Each scene shows the same named points in several views. A view is turned or mirrored, and shifted as a whole, has a little noise and may leave points out.

Scene 1
View 1
J_202: [41,-27,5,-17,16,24,0,-18,-29,17,-7,-1,-5,-4,10,2,16,-1,1,23,30,-17,7]
J_797: [-6,1,1,20,-11,7,4,1,-15,-7,-23,-14,-15,-10,4,-1,6,-11,-10,13,8,0,-15]
J_933: [17,-11,7,-1,2,6,0,-14,-18,-1,-8,-7,-12,-9,6,-5,4,-8,-4,18,15,-10,-8]
J_852: [8,-10,-7,17,-7,5,-4,0,-19,-4,-27,-17,-13,-5,6,1,10,-11,-4,14,13,0,-10]
J_2: [15,-6,16,-10,5,22,11,-13,-25,7,-5,1,-9,-9,9,0,9,-2,-10,16,18,-17,-4]
J_400: [14,6,-1,-6,-3,-9,7,-8,-14,-11,-1,-12,-17,-1,-6,-12,-5,-6,-3,9,-6,2,-11]
J_448: [-12,15,17,7,-11,-1,11,-8,-9,-14,-3,-7,-19,-15,1,-11,-6,-10,-13,11,-2,-6,-22]
J_258: [-8,10,16,-9,-4,3,22,3,-23,-10,-17,-4,-12,-3,17,-8,-8,0,-22,6,-7,-6,-29]
J_109: [34,-20,-6,-17,12,9,4,-4,-29,5,-20,-9,-7,8,12,-1,8,2,-3,14,12,-4,-4]
J_890: [-11,19,-4,21,-13,16,16,8,-17,-5,-19,-14,-17,-5,-8,3,7,-10,-12,4,4,6,-4]
J_598: [6,17,1,0,-5,-5,12,-7,-10,-10,3,-12,-20,-4,-15,-12,-4,-8,-4,7,-5,4,-5]
J_974: [21,0,0,-17,6,6,14,-3,-24,0,-9,-7,-12,6,3,-7,0,2,-7,9,1,-2,-7]
J_122: [25,-10,-9,-1,5,15,5,-4,-24,7,-16,-12,-11,3,0,1,13,-4,-3,13,15,-2,4]
J_720: [-12,26,1,11,-13,2,20,6,-13,-13,-11,-13,-19,-2,-9,-7,-4,-7,-15,1,-9,8,-13]
J_401: [-17,17,8,22,-16,2,11,-1,-10,-13,-13,-13,-18,-14,-3,-6,-2,-13,-14,8,0,0,-16]
J_409: [43,-11,-8,-20,11,-3,1,-16,-19,1,4,-11,-13,6,-6,-9,3,-3,7,13,7,0,4]
J_872: [28,-20,-2,-7,6,14,0,-8,-27,6,-19,-8,-8,-1,12,1,12,-3,-2,18,20,-8,-2]
J_473: [-30,6,25,14,-12,23,22,12,-27,-5,-37,-1,-8,-14,31,4,3,-3,-32,9,8,-15,-34]
J_924: [21,-1,-3,-7,0,-2,4,-9,-17,-5,-4,-11,-14,0,-4,-8,-1,-5,-1,11,2,0,-4]
View 2
J_258: [1,14,1,-6,-6,-17,-5,12,-2,-11,0,9,15,-1,-9,5,-8,21,-3,6,16,-14,14]
J_122: [8,5,37,7,-10,-8,-10,3,-14,-5,4,-11,12,-2,3,1,0,-12,19,-14,-9,-16,-3]
J_797: [20,13,10,2,-7,-8,-2,6,5,-9,-8,-18,14,-10,-12,-1,7,8,11,1,-5,-22,13]
J_598: [-8,1,12,11,-4,-15,-6,-14,11,-11,4,-4,-4,-14,-12,2,-6,4,-1,-8,14,-18,9]
J_924: [-7,2,23,9,-2,-9,-8,-4,-3,-5,4,-5,5,-12,4,-1,-6,-4,7,-12,3,-14,4]
J_401: [15,9,-3,4,-6,-14,-2,-2,16,-10,-9,-16,7,-10,-25,2,4,18,3,5,8,-25,17]
J_933: [-4,8,15,11,-2,-4,-10,9,-7,4,-5,-20,11,-2,8,0,-6,-2,19,-9,-4,-11,6]
J_2: [-2,11,15,9,-8,-8,-16,15,-15,3,3,-16,15,16,0,8,-13,-1,25,-4,1,-6,0]
J_473: [30,27,-9,-14,-14,-14,-2,36,-6,-11,-12,-6,33,15,-20,7,2,33,12,21,4,-16,19]
J_400: [-11,2,15,8,1,-10,-5,-7,2,-6,2,-2,2,-16,1,-1,-8,2,0,-9,9,-16,9]
J_852: [20,12,22,3,-5,-4,-2,6,-2,-6,-9,-19,16,-15,0,-6,11,1,15,-6,-12,-22,9]
J_448: [-1,11,-9,5,-2,-12,-4,2,13,-5,-8,-13,6,-5,-15,3,-5,20,3,4,13,-17,19]
J_109: [-2,8,37,1,-6,-5,-11,13,-25,-2,5,1,18,-4,18,0,-4,-12,17,-14,-8,-9,-3]
J_202: [-6,7,37,14,-6,-1,-20,16,-30,11,4,-21,17,16,20,5,-12,-20,36,-18,-14,-1,-10]
J_890: [24,7,17,3,-15,-18,-3,-5,8,-18,-1,-10,9,-4,-30,6,6,10,7,3,2,-29,9]
J_872: [6,10,32,5,-6,-4,-11,14,-20,1,0,-13,18,1,14,1,-2,-11,24,-13,-12,-11,-1]
View 3
J_720: [-1,5,-24,16,16,-5,-14,-16,-10,3,-16,-2,9,2,-6,18,1,-27,6,8,-16,-8,12]
J_448: [2,16,-26,7,11,-5,-13,-4,-1,1,-5,4,13,-4,14,14,-14,-17,14,11,-17,-10,16]
J_400: [6,0,-17,6,2,5,-21,9,-6,3,0,2,0,-10,3,9,1,-17,-4,10,-1,0,15]
J_2: [3,7,-3,-14,-4,-5,13,7,19,4,-9,-17,-3,-15,11,3,-3,4,12,-6,9,-9,-3]
J_797: [-4,23,-20,-5,8,-2,1,-5,2,17,-21,3,8,-2,8,10,-2,-27,5,8,1,-2,5]
J_890: [-1,14,-20,6,18,-5,1,-15,-3,15,-31,-4,7,-1,-9,15,4,-27,6,2,-8,-10,2]
J_202: [8,3,6,-27,-16,3,15,29,24,12,-3,-15,-13,-25,15,-4,5,10,-1,-7,28,-1,-5]
J_933: [4,13,-10,-11,-4,2,0,15,11,10,-3,-1,-1,-15,17,4,-3,-7,3,4,10,-1,6]
J_473: [-28,22,-25,-7,6,-20,16,-33,9,-3,-19,-11,16,16,27,6,-16,-19,33,5,-3,-7,0]
J_409: [15,-9,-2,-6,-11,12,-15,29,3,8,3,-5,-14,-22,1,4,14,-4,-14,1,16,5,11]
J_258: [-12,0,-22,7,2,-8,-11,-16,-3,-10,-2,-7,7,6,13,9,-5,-16,16,9,-6,-1,12]
J_122: [4,3,-3,-11,-3,5,5,10,7,16,-17,-9,-9,-13,-1,4,13,-12,-6,-2,18,3,-1]
J_974: [-1,-10,-9,-1,-6,1,-8,4,1,-1,-3,-12,-7,-8,4,5,9,-8,1,1,9,2,7]
J_924: [8,1,-12,0,0,6,-14,12,0,8,-4,-2,-4,-13,2,8,6,-14,-5,6,5,1,10]
J_852: [-4,23,-14,-11,2,2,2,2,3,24,-23,5,1,-4,9,5,5,-28,-2,9,13,4,3]
J_598: [13,1,-18,11,11,3,-21,6,-7,5,-7,1,3,-11,-6,16,2,-18,-3,8,-11,-8,14]
View 4
J_473: [10,15,-33,1,-33,11,1,2,42,-13,-19,15,21,1,10,-10,-24,-2,2,19,-7,-10,-4]
J_933: [5,13,-7,-13,-11,-5,0,-6,-3,-10,0,3,-2,-1,-10,-6,24,-6,8,14,-2,10,2]
J_409: [-5,5,11,-17,-1,-10,-1,-20,-26,4,0,-6,-12,5,-22,2,36,-15,11,4,4,6,6]
J_872: [4,13,-8,-16,-17,-2,5,-17,-2,0,-5,-1,-7,-1,-1,-9,35,-14,9,11,9,7,-8]
J_598: [-3,-4,8,-10,-1,4,-17,5,-15,-10,0,-4,9,4,-25,10,0,-8,13,8,-12,-11,18]
J_258: [-5,7,-11,-1,-14,0,-3,-9,12,-3,-13,8,11,6,-14,6,-21,-4,2,8,-8,-13,11]
J_924: [-1,4,2,-12,-7,-1,-7,-8,-14,-4,1,-4,0,1,-18,5,17,-11,10,7,-1,-2,10]
J_852: [9,8,-16,-14,-21,12,-12,2,1,-10,8,-8,4,-13,0,-2,18,-10,9,17,9,-3,2]
J_401: [9,2,-11,-6,-14,13,-19,20,7,-20,1,1,20,-4,-11,3,-13,-3,10,16,-12,-12,14]
J_109: [-3,11,-4,-15,-16,-4,6,-27,-6,9,-7,-4,-10,0,-6,-4,31,-17,7,7,13,2,-6]
J_797: [10,7,-16,-10,-20,14,-13,10,6,-14,4,-3,11,-10,-3,-1,5,-8,10,17,0,-7,5]
J_400: [-6,3,3,-10,-4,-1,-11,-5,-13,-7,3,-3,1,0,-22,9,4,-6,6,6,-4,-5,16]
J_122: [6,4,-1,-15,-15,6,-4,-11,-7,3,-6,-7,-2,0,-5,-6,32,-21,16,10,7,-3,-6]
J_448: [3,8,-8,-6,-7,-4,-7,8,5,-19,-1,9,13,2,-19,2,-10,3,3,12,-18,0,16]
J_974: [-5,5,2,-10,-10,-3,2,-18,-6,3,-12,0,-2,9,-15,3,11,-14,8,5,0,-6,3]
J_720: [0,-4,-2,-4,-12,15,-21,10,2,-11,-6,-4,18,3,-16,11,-19,-9,14,9,-10,-23,16]
J_890: [11,-5,-6,-7,-19,22,-19,15,5,-10,-8,-8,19,-1,-6,1,-3,-17,20,15,-6,-20,3]
View 5
J_598: [-14,0,10,-14,-15,21,-5,-2,-3,5,18,0,2,-1,12,16,-20,0,5,-10,-11,9,27]
J_109: [9,-11,2,-18,3,-6,1,-1,10,3,0,-1,-26,8,-7,3,14,-5,-7,-8,-10,-2,-5]
J_473: [5,-17,5,6,26,-18,9,11,-23,-36,16,25,18,26,4,7,-22,3,-10,4,22,-17,25]
J_974: [-5,-9,6,-17,-5,1,-1,1,1,2,6,-1,-18,1,-5,9,0,-6,0,-4,-2,3,13]
J_258: [-16,-13,6,-10,-3,-5,2,8,-17,-10,16,12,-1,6,2,6,-18,0,-4,0,11,-4,33]
J_924: [-5,-3,8,-15,-7,11,-2,-2,5,9,12,-3,-11,4,5,10,-7,1,-2,-12,-13,4,13]
J_872: [15,-8,4,-12,13,-3,2,-3,12,1,4,-4,-18,17,-4,8,7,-1,-5,-8,-11,-5,-6]
J_933: [6,-4,9,-6,10,5,3,0,9,6,14,-4,-11,21,-1,10,-7,6,-5,-10,-10,1,8]
J_202: [21,-6,9,-12,22,-2,4,-5,22,10,0,-21,-32,25,-19,12,14,-2,4,-6,-7,1,-13]
J_720: [-13,-3,8,-11,-11,13,-7,1,-15,-14,18,15,17,-4,18,15,-27,-3,1,-6,-3,0,31]
J_401: [-6,-1,9,-1,1,13,-1,2,-10,-13,24,15,22,13,19,14,-30,6,-4,-9,-5,-1,29]
J_797: [7,-5,5,-4,7,6,0,0,-1,-13,18,15,12,15,18,11,-18,5,-9,-12,-12,-6,13]
J_409: [-2,-2,6,-23,-10,12,-1,-5,16,23,5,-15,-29,2,-4,10,6,-2,1,-13,-19,10,3]
J_448: [-12,-4,10,-1,0,10,3,6,-11,-3,26,6,12,17,9,13,-31,10,-3,-6,1,2,36]
J_890: [4,-2,7,-7,2,14,-9,-4,-9,-25,15,16,22,0,20,18,-21,-7,5,-7,-7,-3,15]
J_400: [-14,-3,8,-15,-13,12,-2,2,0,11,16,2,-7,3,8,10,-12,3,-4,-11,-12,7,23]
J_852: [13,-4,3,-7,7,5,-1,-2,6,-9,13,14,4,16,16,9,-7,4,-16,-14,-19,-6,2]
J_2: [9,-8,10,-5,16,0,3,-1,4,-2,9,-12,-12,22,-12,13,-6,-2,8,-2,3,0,10]

Which points are out of place in each view (at most two, in the order of its rows)? Write none if all are in place.
view 1 => J_258
view 2 => none
view 3 => J_2
view 4 => J_448
view 5 => none
